Points, in no order, along strands that fork, close into loops and pass close to each other.
(in the rows, 128 means zero)
Points whose rows are less than 54.9 apart are linked; no others are. Some points are linked to none.
z_136: [ 87 170  64 152 147 158 144 148 111 123  82]
z_140: [111 134  97 133 119 132 138 140 123 107 120]
z_623: [103 162 124 119 168 161 143 108 165 132  59]
z_225: [108 147 146 119 176 159 142 102 155 159  61]
z_205: [175  92 139 147  88  83 112 157  74 150 187]
z_861: [173  93 178 147 113  75  94 128  65 196 178]
z_177: [191  97 189 100  95 110 136 118 156 101 155]
z_334: [120 126 150  99 159 122  92 110 197 155 140]
z_946: [127 118 186 124 157 139 146  90 111 170  88]
z_430: [139 118 174 118 126 139 165  96 123 113  86]
z_876: [152 113 181  91 134 113 111 103 196 130 138]
z_53: [104 157  62 144 106 143 147 150 111  71 113]
z_219: [159  98 181 128 103 116 154 111  91 124 129]
z_500: [ 86 155  93 127 165 145 112 131 155 147 111]
z_511: [123 117 137 123 138 112 109 129 135 159 137]
z_186: [108 151 116 117 144 146 139 116 158 112  85]
z_262: [133 125 136 109 124 122 119 123 171 115 141]
z_709: [126 120 132 145 114 137 171 123  69 117  90]
z_108: [125 135 120 105 131 125 100 129 186 112 159]
z_391: [ 94 141  94 130 152 133 107 137 140 150 126]
z_574: [178 112 113 126  69 114 141 165 122  69 181]
z_867: [155  99 135 138 106  89 103 151 100 159 177]
z_809: [176 100 138 130  70 109 155 151 100  84 160]
z_66: [115 110 151 149 156 116 116 124  72 214 123]
z_238: [102 159 110 107 149 149 122 114 190  99 103]
z_341: [ 98 170  64 134 119 150 130 143 145  65 122]
z_253: [ 97 144  88 150 141 146 144 143  98 140  92]
z_338: [117 120 177 139 171 144 144  96  90 199  88]
z_943: [134 117  97 136 100 113 119 159 119 111 171]
z_63: [179 114 120 121  78 112 128 162 140  81 190]
z_286: [ 87 184  54 133 129 160 115 133 162  55 127]
z_5: [120 129 137 148 131 148 176 117  70 135  72]
z_795: [ 80 178  58 144 152 160 128 142 135 113  95]
z_815: [114 123 140 117 154 127 116 117 148 159 115]
z_575: [ 96 171 102 105 155 151 105 112 207  93 120]
z_917: [119 111 169 145 161 127 128 110  74 208 110]
z_447: [147 109  99 147  82 106 135 166  84 108 168]
z_630: [133 122 117 138  93 131 169 134  89  87 105]
z_548: [167  98 116 149  74  95 130 169  73 120 183]
z_188: [134 122 137 113 119 125 134 121 150 108 122]
z_117: [179  91 196 127  99 104 140 115  90 134 153]
z_86: [ 75 188  59 129 165 166  96 127 180  97 126]
z_545: [184 103 145 117  90  99 118 153 138 111 186]
z_373: [134 121 188 116 144 144 160  86 122 138  77]
z_695: [109 150 132 152 170 167 167 115  98 168  51]
z_150: [109 150  98 110 138 135  91 131 191 102 168]
z_998: [ 99 139  80 138 132 130 115 149 127 129 140]
z_411: [ 80 172  73 129 160 156 109 132 163 118 113]
z_57: [117 134 143 146 154 158 173 110  82 153  61]
z_893: [110 131 146 118 166 138 124 110 151 167  94]
z_170: [ 93 161  76 120 147 144  79 132 185 102 174]
z_672: [109 130  81 139 121 119 106 156 124 127 164]
z_399: [181  98 164 114  95 106 131 131 136 111 161]
z_249: [130 125 110 134  96 128 157 138 109  85 118]
z_730: [111 124 120 142 140 132 139 131 100 155 103]
z_381: [154  91 154 154 111  84 109 138  52 189 168]
z_721: [153 101 193 113 134 109 118 103 138 159 135]
z_514: [ 80 186  53 130 147 164  94 128 176  71 145]
z_178: [165  96 155 134  83 111 156 134  87 105 145]
z_724: [173 104 189  94 114 114 128 108 178 111 145]
z_269: [133 106 137 131 127 104 108 137 115 164 151]
z_368: [131 101 152 150 134 100 112 130  64 198 144]
z_638: [148 115 171  90 140 108  91 111 203 142 156]
z_600: [138 116 157 119 117 129 155 110 125 109 103]

A piece is two or more points that can be reached from each other along the links. Count, over all rows, the pieces, the separate loops (a circle has one, a figure eight two, a Y none), the forks (points with three links) and the tips (points with one).
pieces | 3
loops | 0
forks | 2
tips | 8

A tip is a point with one link. Name the tips that can be reached along the links from each point below, in the order of the rows.
z_136 | z_53, z_575, z_695, z_730
z_724 | z_334, z_117
z_368 | z_861, z_170

A fork is a point with three links, a tip a point with one. Leave the first point through the second and follow the links. Name the first fork or tip that comes.
z_514 / z_286 | z_53
z_411 / z_500 | z_998
z_917 / z_66 | z_861
z_399 / z_545 | z_117
z_815 / z_893 | z_575
